Points, in no order, along strands that fork, close into loops and pass close to each other.
Points whose rows are less than 150 apart are linked; no others are. Some points are linked to none.
Z_930: -4	49	-13	28	33	7	-5	-32	62	-18	10	-12	11	39	30	-11	-33	0	-19	5	-9	1	-9	51	6	20	-24	8	-5	-34	24	19	3	42	-7	29	48	-5	-52	-12	-34	1	-4	-8	-53	19	-12	-9	22	-8	24	-24	5	15
Z_340: -31	8	5	-24	-13	81	17	-30	7	11	32	25	42	-73	16	18	-10	-9	-18	13	-8	4	11	-50	-6	6	8	14	32	-38	-41	29	36	-36	41	22	-24	7	19	17	-57	-3	31	43	1	-7	-9	26	10	13	5	-9	-26	27
Z_64: -5	-28	-28	-43	-4	-21	-13	8	24	0	-32	-33	-51	17	-8	-6	41	25	41	-17	-39	-10	-16	32	-11	-12	16	-10	8	7	3	42	14	12	5	-8	31	28	0	16	4	-22	-20	12	-7	8	9	-31	-12	31	-11	52	0	-23
Z_974: 2	27	35	-3	0	-24	29	35	-71	14	-15	-16	-42	14	-26	-26	3	14	-14	5	15	-9	23	-43	6	-73	-31	4	18	40	-8	4	-41	-34	-20	-41	0	16	-5	33	10	-8	2	-19	17	5	-20	-3	8	-6	9	-1	-26	-17
Z_113: -16	15	7	4	-13	12	17	7	13	-27	-33	22	18	8	8	-7	-5	16	6	0	15	-2	4	-18	-17	-13	-27	12	-6	6	41	0	-25	-33	-1	-46	3	5	-3	33	-7	-5	11	7	-55	16	8	12	-14	6	3	12	31	-23
Z_398: -16	26	-30	-27	5	1	-2	-10	12	6	9	10	23	-47	0	35	-23	-37	-20	26	50	7	29	6	-5	29	-13	-25	37	10	-39	-24	2	-45	16	32	16	-2	13	-5	-25	-3	34	32	16	0	6	9	-19	1	-24	4	25	8
Z_795: -1	-6	40	6	13	-3	-8	17	-57	15	36	-2	34	-9	11	23	-3	27	-81	5	72	29	-1	10	-49	-24	20	4	-1	13	-34	-23	-37	-16	1	-25	-13	-20	-1	-33	27	-9	21	-44	21	-41	-30	8	47	-15	9	-32	15	-23
Z_714: -25	3	10	-34	-5	32	31	-26	-8	35	29	19	-1	-42	5	27	0	-6	-29	5	5	-3	19	-43	7	-17	-16	-17	43	-19	-25	28	53	-23	28	24	-13	17	25	8	-18	-7	18	16	20	-13	-17	22	1	10	-3	-13	-10	10
Z_192: -18	2	7	22	12	35	-2	-28	-3	10	18	-13	-35	28	7	-59	7	-21	11	-11	-62	-3	1	-44	35	-6	12	-6	4	-16	27	19	7	24	4	50	-21	4	8	30	1	21	-42	8	14	-26	-22	-1	-6	8	5	-5	-42	26
Z_816: -53	-22	-17	-22	10	-26	-24	19	-27	18	1	-7	-9	17	-1	12	12	10	-34	0	0	9	11	-13	-56	-35	5	8	14	-3	-7	-15	-51	-20	13	-5	-9	-1	5	7	4	-1	-18	-20	-20	-26	-14	10	2	-24	-6	-3	34	-39
Z_17: 5	-9	7	0	-6	7	-7	-30	-17	13	-12	-52	-81	32	-4	-38	34	12	43	4	-8	-27	-11	-34	53	-57	-7	-17	19	27	-14	72	18	23	-3	52	7	48	22	28	7	-3	-22	23	23	-3	-12	7	8	35	-13	30	-48	0
Z_888: -23	9	25	-22	-26	33	54	7	-17	12	28	38	58	-68	-6	23	-25	-38	-14	3	48	-2	16	-31	6	18	5	-38	3	-3	-21	-18	41	-13	42	11	-53	-24	46	-3	22	15	30	-3	32	-31	15	4	-24	-8	-12	-21	7	12
Z_812: 23	18	22	35	-13	-1	22	-7	27	15	18	20	0	1	-30	5	7	29	4	-20	3	-2	19	48	50	46	-4	1	-18	31	62	-46	8	41	-49	-37	22	-2	-15	7	16	12	-41	-8	23	1	9	4	13	-13	13	-9	-24	-4
Z_760: 15	9	1	-11	5	-2	-41	11	3	4	23	10	38	-55	1	23	10	-39	-43	27	35	4	-28	47	-1	21	24	-10	9	5	-69	-10	16	14	27	22	-8	-29	5	-42	17	-16	48	1	31	-9	-39	-1	18	25	-22	-17	-8	11
Z_509: -23	12	4	11	29	39	-19	-41	17	-6	11	-4	42	17	6	-12	3	-13	-36	0	6	22	10	31	-35	18	4	20	7	-14	-3	-29	-27	-4	3	3	8	-44	-28	-3	-22	8	-7	4	-13	-13	-16	9	19	-24	-12	-14	11	-2
Z_141: 5	-21	26	-4	16	-17	-25	8	-43	12	17	19	23	-30	-40	30	1	6	-27	14	47	32	4	12	-20	2	13	5	2	52	-9	-64	-51	-29	-31	-28	-30	-33	20	-23	13	5	-13	-10	21	-30	0	35	7	-31	-48	12	29	-3
Z_917: -37	27	1	19	23	5	-9	14	43	-57	-18	17	-33	15	18	-31	-11	-22	30	15	-11	-30	-12	22	56	10	-35	12	8	7	5	36	-2	4	9	36	31	3	-9	45	10	25	7	43	-49	41	-23	-3	-11	39	-27	24	3	22
Z_697: -5	24	22	-12	11	-39	19	35	-57	-3	-26	-37	-28	48	16	-6	-31	20	-53	20	31	-6	20	-31	-19	-74	-33	-6	16	23	-3	17	-37	-21	-4	-36	0	19	-2	22	26	3	6	-44	9	-9	-10	10	28	-35	9	-9	11	-27
Z_978: 30	-5	-17	12	-23	-24	-27	16	-12	-5	-4	10	-11	-38	-34	-21	14	-34	78	5	-73	-20	36	-42	-18	35	30	6	-8	16	-11	-79	-15	-57	-5	-36	-32	16	1	13	-42	23	-25	9	29	-14	37	-28	-64	28	6	18	-43	5
Z_424: 4	13	22	-9	-10	-35	31	8	-43	-1	-4	2	-24	39	-7	-6	-13	60	-40	6	52	-1	-11	11	14	-47	-27	-19	8	27	-1	40	25	-14	-23	-9	-2	35	22	-12	33	-28	50	-3	-4	29	1	26	21	-20	-15	14	53	-8
Z_476: -9	0	-18	4	-21	6	19	-13	4	-19	-3	14	17	0	-7	-15	-9	-6	17	-15	-8	18	-3	-5	15	18	-3	-4	-20	-27	29	-8	24	15	24	36	-39	-8	19	-2	18	12	-2	9	2	1	23	12	-45	-25	-19	5	31	8
Z_851: 5	12	34	41	17	3	18	30	-42	6	33	8	68	-27	4	18	-8	-19	-60	2	66	11	1	-1	-22	-1	9	-11	-16	21	-11	-44	-34	-8	-8	-27	-31	-45	9	-30	45	-9	13	-31	12	-42	-22	6	9	-7	4	-32	3	-10
Z_886: -6	-8	18	31	2	39	1	-44	-29	13	19	-16	-36	23	-14	-61	25	6	23	-11	-39	7	-1	-58	35	-57	-6	31	-4	-11	10	31	-2	-8	-2	12	-29	25	-7	27	-10	8	-30	8	19	-8	-15	15	9	2	-4	-1	-34	34
Z_182: 12	26	52	-6	-17	21	6	-9	10	10	1	-9	13	17	27	7	31	17	-29	-8	21	24	-24	39	24	11	22	-27	-23	-20	8	8	33	64	0	-9	-10	-10	-14	-28	11	-15	-10	-26	58	-11	-43	0	30	0	4	-7	-44	-25
Z_602: -37	1	4	-34	7	2	-19	-29	5	-2	-17	-4	-12	16	-1	23	31	25	-41	8	5	-7	-28	33	-20	-21	10	-17	25	-11	-22	43	11	4	20	4	6	23	-1	1	2	-14	23	7	14	-7	-36	8	47	10	-38	21	-5	-34
Z_384: 20	14	10	-8	-7	-6	37	-7	-24	3	-9	0	-18	12	-12	-12	-7	35	-11	13	52	20	-37	15	8	-16	-40	-1	4	3	-22	34	51	14	1	19	-10	34	-2	-18	5	-17	35	-6	21	12	3	10	0	-10	-19	-2	22	7
Z_564: 45	-5	-21	-46	-1	12	-24	-3	19	4	-27	-53	-45	-7	7	-14	22	-7	58	14	5	2	-36	3	27	-8	-16	-22	2	17	-47	58	22	25	5	26	23	56	-21	3	-31	-35	12	20	14	11	11	-9	-17	40	5	31	-52	18
Z_535: 20	73	15	12	21	14	-9	-27	34	-4	8	-41	39	35	34	-4	-24	16	-35	6	31	31	-7	37	5	21	-26	-10	-7	-12	15	3	10	30	-5	-3	24	0	-72	-22	-35	-3	-10	-23	2	-2	-36	-22	20	-19	16	-22	-13	4
Z_604: -21	-56	6	28	-1	-18	-28	15	-6	-13	18	40	-1	28	-15	-28	13	-8	5	-8	-31	-7	-14	3	0	12	29	31	-16	-1	19	-37	-55	-5	-31	-4	-30	-36	20	-16	51	20	-33	-17	-24	-19	-11	12	7	-26	-34	5	49	-2
Z_523: 21	-16	-25	-17	-38	-3	-23	-4	-27	-4	11	6	-10	-44	-22	-8	6	-39	82	-2	-80	5	21	-64	-8	17	46	6	-2	-14	-12	-47	14	-54	35	9	-66	6	23	4	-35	28	-8	6	33	-14	43	-16	-67	27	-17	12	-11	17
Z_412: 40	-2	-16	8	15	-34	-27	21	18	-35	-39	-52	-24	43	11	-38	6	-4	55	5	-23	-15	-25	9	-17	-21	-16	7	-15	9	-2	44	-47	6	-6	0	40	34	-52	15	-18	6	-27	-37	-30	1	5	-52	-6	33	66	-11	-28	-9
Z_619: -28	-28	-5	-18	-6	-25	32	47	-58	13	5	1	-34	25	23	7	-23	20	-29	7	28	-13	-15	-49	-32	-77	-8	-1	20	-17	-20	49	11	-33	5	1	-27	26	29	3	37	-22	40	-20	-23	8	24	-1	25	3	21	-18	33	-6
Z_210: -36	-10	-26	-12	-5	72	-14	-51	7	-15	31	27	52	-61	32	15	-20	-26	1	11	-25	4	31	-45	-41	15	2	31	19	-56	-30	10	20	-64	40	29	13	-15	8	22	-82	23	29	45	-20	22	17	27	12	-4	15	-19	9	39
Z_147: 37	29	22	70	1	2	47	19	-25	-12	30	22	60	-37	-9	13	-22	-21	-9	-10	47	0	1	-4	-1	27	0	3	-44	25	14	-65	-14	-14	-9	-31	-15	-38	2	-29	25	4	7	-23	1	-11	25	-1	-27	-14	3	-43	10	12
Z_820: 3	-34	13	-10	10	-25	-14	-19	-24	56	39	25	-32	-5	-44	23	-12	39	-48	-6	-1	1	43	10	-13	-24	10	3	9	12	13	-39	-28	-3	-22	-27	9	-12	7	-3	5	-7	-45	-30	20	-28	-21	32	29	-59	-1	-4	10	0
Z_55: 3	-39	-4	4	-21	-31	27	70	-46	-11	-15	7	-11	2	-1	6	-1	1	2	10	15	-16	-39	-42	-36	-58	6	8	-6	3	-25	29	-15	-32	11	-43	-26	14	32	-3	44	-23	64	-21	-27	0	-4	-12	-7	37	30	-16	23	-24
Z_486: -13	27	19	18	-1	18	30	-16	16	-9	11	20	23	-4	-5	0	-7	7	-41	8	46	1	-24	5	19	1	-16	1	12	0	-8	20	10	-13	3	15	0	-2	1	3	16	-14	43	21	-2	13	-18	10	15	12	-9	-11	26	12
Z_815: 43	66	16	-1	7	13	28	-11	2	8	1	-52	19	22	45	-18	-35	27	1	1	41	37	-14	-13	20	-1	-42	-3	-15	-11	25	13	14	29	-15	-10	9	25	-47	-6	-32	-11	-28	-30	9	-19	-3	-14	5	-21	34	-2	-33	3
Z_761: -17	-5	-31	14	2	23	-18	-44	37	-27	22	25	24	-24	11	-12	-25	-25	0	8	-49	7	4	-9	-25	24	-7	31	5	-53	-14	18	3	-33	16	36	33	-20	1	9	-43	15	20	49	-52	33	18	17	1	-1	6	-20	28	32
Z_963: 19	29	4	-27	12	3	-10	-14	9	4	-43	-50	-63	35	15	-17	8	27	25	14	24	-5	-12	-5	40	-37	-18	-34	11	23	-13	81	26	16	-1	40	18	68	4	10	-20	-17	0	31	18	6	-19	-3	7	30	-5	54	-39	-15
Z_992: 28	-16	-10	-4	6	-14	-47	26	-19	15	15	-10	9	-47	-19	18	12	-61	-21	14	12	2	-9	43	2	42	28	-22	0	13	-57	-39	8	21	15	22	-7	-17	-3	-43	21	-3	17	-17	72	-23	-18	-11	-11	-7	-34	-14	-25	4
Z_474: 0	0	-7	-21	10	-6	15	12	-12	32	28	10	-2	-31	-6	22	-13	-35	-15	-7	-11	-13	17	-33	-1	-11	-11	-17	16	-13	-8	-12	12	-1	9	1	-21	3	14	2	16	8	-17	-13	10	-27	-11	-2	-13	4	9	-23	-2	-6
Z_230: -42	-14	6	-28	21	-42	2	32	-57	12	-16	-32	-15	73	36	6	-20	35	-48	10	25	0	20	-17	-70	-72	-10	5	6	-7	-11	8	-55	-31	3	-16	8	4	7	14	11	2	4	-43	-20	-10	-3	8	37	-35	24	-24	38	-35
Z_20: 24	0	10	36	-16	17	9	5	4	-6	3	7	3	-19	-37	-16	25	0	25	-7	-30	-4	15	9	21	56	28	13	-20	25	37	-64	-6	12	-47	-37	13	-7	-19	7	9	19	-42	-2	42	-15	21	9	-5	-10	17	-4	-67	10
Z_30: 1	-26	-21	-35	10	16	-1	-30	24	20	-7	-34	-29	38	31	17	19	45	8	-6	-18	0	-47	-4	-4	-42	13	-7	1	-45	-15	77	51	52	13	35	13	25	-13	-15	-18	-32	5	-9	-14	-1	-10	-19	31	28	25	14	-18	-17
Z_208: 9	-12	-34	-22	-4	25	3	-21	46	14	-2	28	8	-53	-1	63	-2	-14	16	0	-44	-14	12	2	-3	40	5	6	15	-20	11	-10	30	-2	16	-34	25	-14	-6	-2	-37	-9	11	25	-18	33	10	-7	5	24	7	4	-24	10
Z_513: -32	45	-8	10	3	21	2	6	37	-52	-8	36	17	-16	32	-6	-34	-35	15	15	6	-8	-5	-15	21	35	-20	14	-4	-6	3	6	-2	-19	18	33	5	-14	8	41	4	22	23	44	-46	51	4	1	-50	14	-5	7	17	20
Z_103: 34	-6	-4	-4	2	-38	27	51	-24	-7	-5	12	20	-33	3	31	-8	-13	-1	3	42	-9	-8	-21	-26	-18	-6	-9	-11	16	-27	-13	-13	-27	3	-49	-16	3	5	-29	25	-17	45	-11	-2	-8	26	-18	-30	11	17	-16	21	-9
Z_805: -22	-45	-13	4	7	-11	-38	3	-9	7	-7	1	-16	19	-8	0	18	7	-3	-5	-26	-10	-8	24	-33	-21	22	17	8	0	13	-3	-62	0	0	-10	0	-30	-2	0	26	6	-13	-13	-35	-16	-21	14	33	-5	-8	8	38	-25
Z_878: 2	-5	-7	-18	-15	-12	-8	-6	-42	22	-6	-29	-36	25	-48	-51	-4	8	26	-6	-24	-2	42	-18	-22	-34	-15	14	18	24	30	-45	-40	-43	-25	-13	-8	24	-11	36	-32	9	-52	-28	34	-20	18	14	-16	-28	-6	19	-15	-5
Z_330: -32	-20	-17	-27	-3	-43	42	25	-31	17	-22	-12	-32	43	20	0	-9	32	8	-13	-12	-5	-4	-43	-32	-67	-22	-5	5	-21	4	51	18	-11	0	-6	-2	26	37	18	19	-11	14	-1	-35	9	30	5	-7	-15	30	16	50	-24
Z_53: 23	-34	-31	-1	-13	-32	-44	-3	-27	-9	19	-25	-37	0	-12	-40	9	-36	77	5	-63	-10	3	-61	-1	-7	28	6	3	-9	-50	-13	4	-41	23	54	-49	25	12	1	-19	3	-8	12	41	-11	36	-14	-72	10	-20	-14	-23	34
Z_416: 38	-26	3	58	-22	-36	21	36	-22	2	11	32	29	-41	-30	15	-3	-15	44	-16	9	-16	14	-20	3	39	18	-7	-51	40	23	-82	-17	-8	-25	-41	-25	-14	18	-29	36	19	-6	-16	-13	-4	44	-1	-34	-11	11	-22	3	2
Z_287: -3	-11	-29	-17	2	25	2	-15	69	-8	-40	34	47	-50	13	73	-12	13	20	3	24	3	11	23	-7	46	-14	9	-1	5	1	2	11	-5	20	-15	27	-10	-25	-9	-59	-17	34	27	-31	46	22	1	-8	5	-3	29	5	-12
Z_613: -4	10	-23	-1	1	23	-36	15	19	-35	2	12	30	-39	-8	1	0	-45	8	26	7	-2	-23	36	7	36	21	13	12	-9	-55	8	12	-13	20	49	-4	-21	-8	-20	3	-11	66	38	17	26	-15	0	-18	39	-29	-9	9	39
Z_128: -33	34	-18	26	-5	22	-3	-12	33	-38	15	27	43	-19	36	0	-37	-49	7	3	-12	-5	18	-33	-19	37	-9	10	-1	-45	10	-6	-9	-44	31	51	-9	-42	18	9	-26	47	17	29	-45	29	15	3	-48	-11	5	-10	56	41
Z_654: -37	15	27	-13	14	40	10	-47	25	-16	-11	0	1	30	19	6	28	39	-44	-8	-3	-6	-17	-4	-6	-33	4	16	20	-32	-1	63	34	4	19	0	-23	7	-4	6	-19	0	13	17	0	2	-51	25	56	21	-18	-1	-17	-18
Z_835: -54	-8	30	22	7	48	-8	-24	23	-15	-12	15	12	45	13	-25	32	13	-33	-3	-54	-11	-13	6	3	-19	12	27	2	-43	15	46	-13	4	16	-4	-12	-30	-13	24	8	18	-1	23	-28	-7	-48	25	51	21	-21	-8	2	-15
Z_179: 1	-39	-9	18	17	-11	-18	-6	1	8	40	34	34	-31	-29	55	-7	9	-27	11	37	8	-4	27	-34	11	16	15	11	42	-12	-38	-43	-35	-31	-30	16	-31	2	-24	10	-8	7	-10	-32	-5	0	20	37	-5	-24	-11	42	4
Z_469: -8	15	2	10	10	-3	18	25	-25	-10	0	18	43	-14	-10	26	-21	9	-8	1	38	3	12	-27	-52	-22	-24	17	5	7	-2	-33	-32	-62	-2	-57	-15	-1	-8	6	-13	-10	37	-3	-31	7	26	5	-8	6	10	-21	24	-23
Z_505: -18	25	20	-6	-18	-4	48	0	-1	-9	-32	10	-19	42	5	-1	-21	59	-30	-6	22	2	10	-4	12	-40	-30	-2	12	8	27	31	3	-19	-16	-43	12	12	16	15	20	0	12	5	-52	33	8	32	33	-24	-5	28	40	-28
Z_332: 26	-1	16	22	-11	-29	23	-4	2	11	4	13	-34	27	-32	2	4	53	-22	-24	6	-11	16	31	27	-1	-16	-3	-11	23	53	-11	-11	22	-51	-34	40	-2	8	4	28	5	-44	-19	-9	5	-1	8	37	-25	27	0	1	-10
Z_352: 15	3	-7	28	35	-25	-76	30	-13	-32	-16	-36	0	19	14	-54	15	-64	-9	18	-6	10	-16	22	-15	0	11	4	-9	4	-44	4	-34	-16	30	36	-11	-14	-35	-10	15	-3	0	-37	53	-13	-45	-45	-24	9	-6	-25	-22	3
Z_769: 16	12	-14	-11	11	-24	-31	-26	17	32	11	-24	-13	20	6	-1	-13	-20	-11	-3	-31	18	30	27	5	25	2	-4	1	-1	16	-33	-11	44	-12	2	37	-1	-34	-20	-23	10	-63	-42	30	-24	-1	-24	3	-29	28	-15	-11	-16
Z_232: -21	49	-21	6	15	2	5	5	39	-4	-12	5	42	-7	38	14	-51	-37	-3	-4	-3	2	30	30	1	61	3	-29	-18	-9	40	-61	5	44	13	21	-3	-38	-13	-14	-12	25	-24	1	-15	15	7	-23	-36	-20	1	-5	7	-1
Z_276: -30	37	13	6	19	23	7	-32	16	11	15	-5	-23	38	33	-14	-5	-16	-18	2	-22	-13	-2	-17	35	-7	-29	-11	10	-29	25	35	17	38	0	51	2	9	4	29	0	17	-35	9	-16	-2	-20	11	5	-5	12	-1	3	9
Z_48: 26	-48	-45	-18	-11	-29	3	-17	-15	32	2	-31	-18	6	-23	-8	-1	3	48	-24	-18	12	-1	-11	-2	-17	-7	-3	-9	-20	-3	1	38	34	15	42	-1	32	2	-30	-24	4	-25	-28	24	-7	70	-11	-23	-21	3	4	15	1
Z_170: -16	6	27	-16	-22	21	40	8	-16	3	-3	17	29	-26	-6	16	1	-17	-9	-18	20	18	8	-5	23	34	22	-31	-9	-6	23	-17	54	27	38	12	-54	-27	40	-14	22	10	5	9	41	-10	8	7	-26	-18	-25	19	15	-11
Z_852: -7	-76	22	29	-15	-5	-14	31	-6	-1	12	46	11	-14	-31	31	27	0	12	-24	-11	-17	-28	1	3	24	50	12	-36	24	24	-33	-29	22	-18	-34	-18	-49	49	-18	59	14	-11	13	-22	-20	8	9	11	-6	-25	22	12	-7
Z_354: -11	-24	-31	-35	11	22	-4	-29	24	5	-6	-19	3	7	29	8	8	21	1	-1	-30	18	-24	-4	-25	-4	17	30	3	-56	-7	37	32	19	34	26	-8	2	-18	-10	-48	-25	15	-2	-17	8	15	1	-2	16	10	-3	-5	0
Z_793: 0	37	-27	8	15	-2	-41	-13	33	-1	3	-24	11	14	38	-20	-29	-45	5	-7	-51	11	13	31	5	50	-1	-12	-10	-24	28	-27	14	63	8	35	2	-27	-25	-20	-20	14	-54	-13	23	-5	-5	-26	-25	-20	13	4	-22	14
Z_266: 42	-21	-16	-5	5	-17	-44	-23	8	30	10	-23	9	-12	-26	12	22	-3	-3	-2	-20	24	13	64	-2	48	28	2	-23	2	-4	-40	7	55	-26	6	24	-27	-37	-37	-15	5	-32	-36	57	-24	3	-15	17	-30	2	-13	-38	5
Z_644: 24	26	-10	-22	4	10	-28	24	29	-27	-34	-31	-4	-18	15	-13	4	-34	49	14	-1	-2	-17	11	24	38	3	-3	11	21	-23	8	12	18	14	-1	11	27	-18	8	-16	-27	8	10	27	18	-7	-41	-37	46	-3	18	-70	13
Z_744: -56	-2	19	19	11	54	-18	-48	20	-6	10	22	22	11	-3	-19	8	0	-44	-12	-37	13	15	-9	-23	-4	-9	41	18	-34	14	6	-28	-32	14	-10	7	-32	-2	32	-20	19	-21	22	-15	-2	-25	35	48	-8	-25	-11	16	2
Z_651: -25	-4	-33	-29	-7	-8	5	-12	47	14	-10	41	37	-63	-3	80	-27	-11	5	21	47	-8	21	13	8	43	6	-19	36	2	-27	1	21	-29	19	22	40	3	11	-7	-29	-11	61	40	-22	39	23	9	3	3	-21	7	42	10
Z_869: 2	-10	4	-11	-2	-49	43	37	-13	9	-16	-9	-42	39	14	-12	-15	8	2	-11	7	-12	-3	-13	25	-33	-19	-34	2	17	13	46	7	23	-24	16	12	38	30	9	38	-8	-9	-3	-22	9	23	-23	-23	8	21	21	39	-21
Z_977: 20	-27	-21	-7	-14	4	-2	-24	-3	-2	-4	0	-3	-4	-44	-16	1	22	32	-12	-11	22	12	7	11	12	7	11	-11	-5	22	-32	30	0	-7	14	5	1	1	-9	-21	6	-3	1	25	7	37	12	-26	-20	-25	6	9	6
Z_11: 49	-45	7	5	-21	-31	31	47	-27	4	-16	19	20	-44	-34	32	12	6	31	-16	37	-4	-6	-4	4	17	20	-26	-42	39	-5	-35	6	4	-20	-58	-18	4	25	-34	34	-4	27	-10	-6	6	43	-10	-11	-15	0	-3	6	-7
Z_346: 7	-36	-26	-26	-15	26	10	-34	32	12	-6	17	-4	-22	6	18	10	5	27	-14	-38	1	-20	-9	14	19	-2	9	11	-42	5	29	68	37	23	28	-1	-2	14	0	-28	-4	12	32	-20	22	9	15	-2	9	0	22	-17	7
Z_190: 6	-33	36	5	-20	-1	16	15	-1	16	-14	-16	-48	40	-1	-6	64	42	6	-28	-30	-15	3	8	17	-36	42	-22	-5	7	18	46	9	38	-19	-24	2	5	21	21	46	-5	-29	2	25	-20	-23	-6	39	26	8	15	-53	-19
Z_829: 35	-8	-8	35	-20	-2	7	-12	7	-24	2	17	-2	15	-50	-18	-5	22	45	-14	-13	12	1	10	19	8	-32	39	-10	20	42	-14	7	-9	-37	-18	36	15	-6	2	-11	6	-10	16	-26	31	38	4	-22	-7	3	-10	13	15
Z_333: -34	34	-24	-20	14	19	-26	-1	10	-43	7	-5	38	-20	25	-8	-9	-34	-30	37	64	11	5	30	-6	35	-8	-21	25	-7	-50	6	-2	-18	25	59	11	-9	-6	-1	-27	-3	72	42	13	11	-9	6	-15	-2	-45	10	36	17
Z_972: 20	-12	-17	-39	6	-30	10	4	-21	50	8	-20	-32	1	-5	12	-16	11	-2	-8	-13	22	21	-24	-12	-31	-35	-17	9	-3	2	11	15	-6	0	8	5	30	7	-1	-26	-7	-29	-37	15	-6	34	-7	-19	-23	17	-4	7	-16
Z_187: 25	-15	-2	9	-28	13	-2	10	19	3	-4	9	9	-21	-23	0	27	-23	66	-9	-58	-11	25	-5	11	47	26	20	-12	7	17	-58	2	-12	-22	-47	-6	-6	-2	2	4	25	-33	10	11	8	30	-21	-34	26	27	10	-57	5
Z_678: -19	48	10	20	7	38	13	-24	28	1	17	8	69	-17	37	11	-33	-27	-24	-15	-2	13	43	12	-15	43	-9	-2	-4	-21	33	-40	-8	4	13	11	-9	-53	-13	-10	-25	18	-21	7	-12	-9	3	14	-9	-24	-6	-11	13	13
Z_797: -13	43	4	1	3	-23	42	17	5	-8	-29	-5	-42	51	11	-29	-22	26	-8	1	15	-25	8	-14	40	-38	-43	-14	3	17	27	47	1	17	-18	-5	34	46	1	36	11	13	-9	-2	-32	22	-10	-4	18	1	16	30	20	-3
Z_994: -9	-25	-15	-48	-3	-13	-15	-9	20	6	-17	-28	-32	33	1	13	31	32	-1	2	-11	-11	-36	39	-6	-9	31	-30	7	-8	-27	60	43	58	6	30	17	15	2	-17	-1	-33	13	17	17	6	-20	-19	23	25	-16	17	0	-25
Z_97: 10	28	-9	-4	2	-18	-6	36	16	-15	-21	-11	7	-3	33	-14	-25	-55	42	11	15	-4	-5	-1	20	32	-14	-19	-7	7	-20	-7	12	33	16	23	-10	13	-13	5	6	-5	1	-11	14	8	10	-38	-56	28	7	-1	-14	13
Z_343: 13	-5	32	0	-1	-28	27	52	-54	40	-10	-2	-55	-3	-8	12	9	3	-14	-1	-6	-26	21	-34	-15	-43	0	-18	10	27	6	-7	-44	-26	-21	-71	9	-5	26	30	36	-9	-22	-24	-10	-8	-27	-7	26	4	39	-6	-12	-19
Z_301: 17	-44	7	-22	-19	-13	-1	-12	-48	41	10	7	0	-27	-51	44	4	39	-19	-10	28	18	20	7	-26	-5	3	1	4	33	9	-57	-6	-28	-14	-42	-20	-12	25	-22	0	-5	-23	-24	15	-25	25	34	18	-50	-34	12	14	-11
Z_581: 6	-53	-10	41	-8	-33	-75	-4	-9	-51	-6	-1	-14	18	-25	-59	42	-3	54	5	-49	-11	-25	26	-6	21	59	43	-26	6	-28	-22	-38	-51	-1	17	-17	7	-26	-11	33	8	20	11	26	12	-1	-23	-31	18	-51	-9	3	36
Z_319: 4	-18	29	13	-22	-23	13	3	-3	-3	-20	-2	-38	52	-7	-34	33	47	6	-21	-10	-9	-1	23	17	-26	31	1	-23	23	48	7	-17	32	-54	-34	17	-1	21	10	52	-1	-31	-4	-4	-9	8	-3	38	-14	29	18	-17	-3
Z_618: 26	-6	24	2	5	12	-27	-16	20	10	-4	-9	7	1	-14	19	40	20	-27	-7	16	17	-17	69	0	33	27	0	-19	10	-5	-13	10	50	-18	-23	5	-26	-28	-30	1	-17	-4	-23	30	-14	-35	4	35	-1	-11	-1	-32	-22
Z_320: 27	-51	18	6	-13	-34	3	45	-23	8	-3	22	4	-14	-5	41	30	39	1	-18	23	-7	-22	18	-15	10	34	-5	-22	36	18	-26	-22	23	-27	-58	-5	-25	31	-26	37	-18	-5	-7	-32	-10	6	7	37	-10	13	22	9	-22
Z_516: -15	-7	-4	34	19	-4	-11	-21	10	-24	26	35	7	-4	-18	27	-8	13	-43	9	38	-3	-5	22	-5	0	-13	12	26	19	-13	3	-38	-34	-11	3	42	-14	2	4	16	4	26	14	-31	11	-4	34	40	6	-21	-8	54	-9
Z_446: -42	44	-21	-7	34	10	-7	-28	55	6	25	0	-20	27	41	-6	-30	-24	-17	12	-38	-22	-9	4	14	23	-30	-7	13	-53	6	26	9	34	-2	74	36	3	2	6	-24	27	-23	17	-50	5	-22	-15	8	-4	34	-11	19	15
Z_498: 22	57	14	-8	7	8	46	20	24	4	-21	-4	16	5	44	-12	-33	-19	26	-5	34	8	-9	-15	37	15	-41	-20	-32	7	24	6	18	29	3	-2	-12	35	-21	15	-10	-15	-4	1	-5	4	4	-25	-37	1	33	9	-24	8
Z_855: 2	-10	18	-32	-8	6	10	8	10	4	-51	-43	-42	29	13	-21	52	30	26	-15	-37	-15	-6	-9	7	-38	14	-18	7	2	20	57	-11	12	-4	-38	10	31	1	41	5	-9	-30	18	-5	-12	-17	-21	20	38	16	44	-52	-20
Z_325: 30	2	2	42	-3	21	10	-15	-14	-6	22	0	-26	12	-35	-52	15	5	19	4	-30	-7	-6	-18	42	-28	-27	36	5	-1	24	2	-14	-4	-43	-14	14	17	-24	24	-11	6	-21	-8	-5	3	2	14	4	-2	23	-21	-9	27
Z_948: 23	47	-3	67	13	17	-25	48	27	-56	11	1	40	-29	8	-28	-15	-47	23	22	8	-22	-22	38	30	51	9	24	-38	20	-20	-38	-7	2	7	3	-3	-19	-34	-11	22	1	30	18	17	39	-19	-30	-31	40	4	-28	-33	37

A fork is a point with three links, a tip a point with one. Leave the first point through the second and follow the links. Name the first fork or tip that comes.
Z_320; Z_852 -> Z_343
Z_835; Z_744 -> Z_182
Z_917; Z_513 -> Z_977
Z_829; Z_325 -> Z_17
Z_53; Z_523 -> Z_994
Z_855; Z_190 -> Z_53
Z_346; Z_208 -> Z_992
Z_48; Z_972 -> Z_917
Z_820; Z_301 -> Z_505

Name the points in between on the shortest way along the links from the first point to the second, in order.
Z_760; Z_266 -> Z_613, Z_333, Z_398, Z_651, Z_287, Z_208, Z_346, Z_354, Z_30, Z_994, Z_602, Z_654, Z_835, Z_744, Z_509, Z_678, Z_232, Z_793, Z_769
Z_697; Z_619 -> Z_230, Z_816, Z_805, Z_604, Z_852, Z_320, Z_11, Z_103, Z_55
Z_330; Z_301 -> Z_869, Z_797, Z_505, Z_424, Z_384, Z_486, Z_516, Z_179, Z_141
Z_340; Z_644 -> Z_714, Z_474, Z_972, Z_48, Z_977, Z_829, Z_325, Z_886, Z_192, Z_276, Z_446, Z_930, Z_535, Z_815, Z_498, Z_97
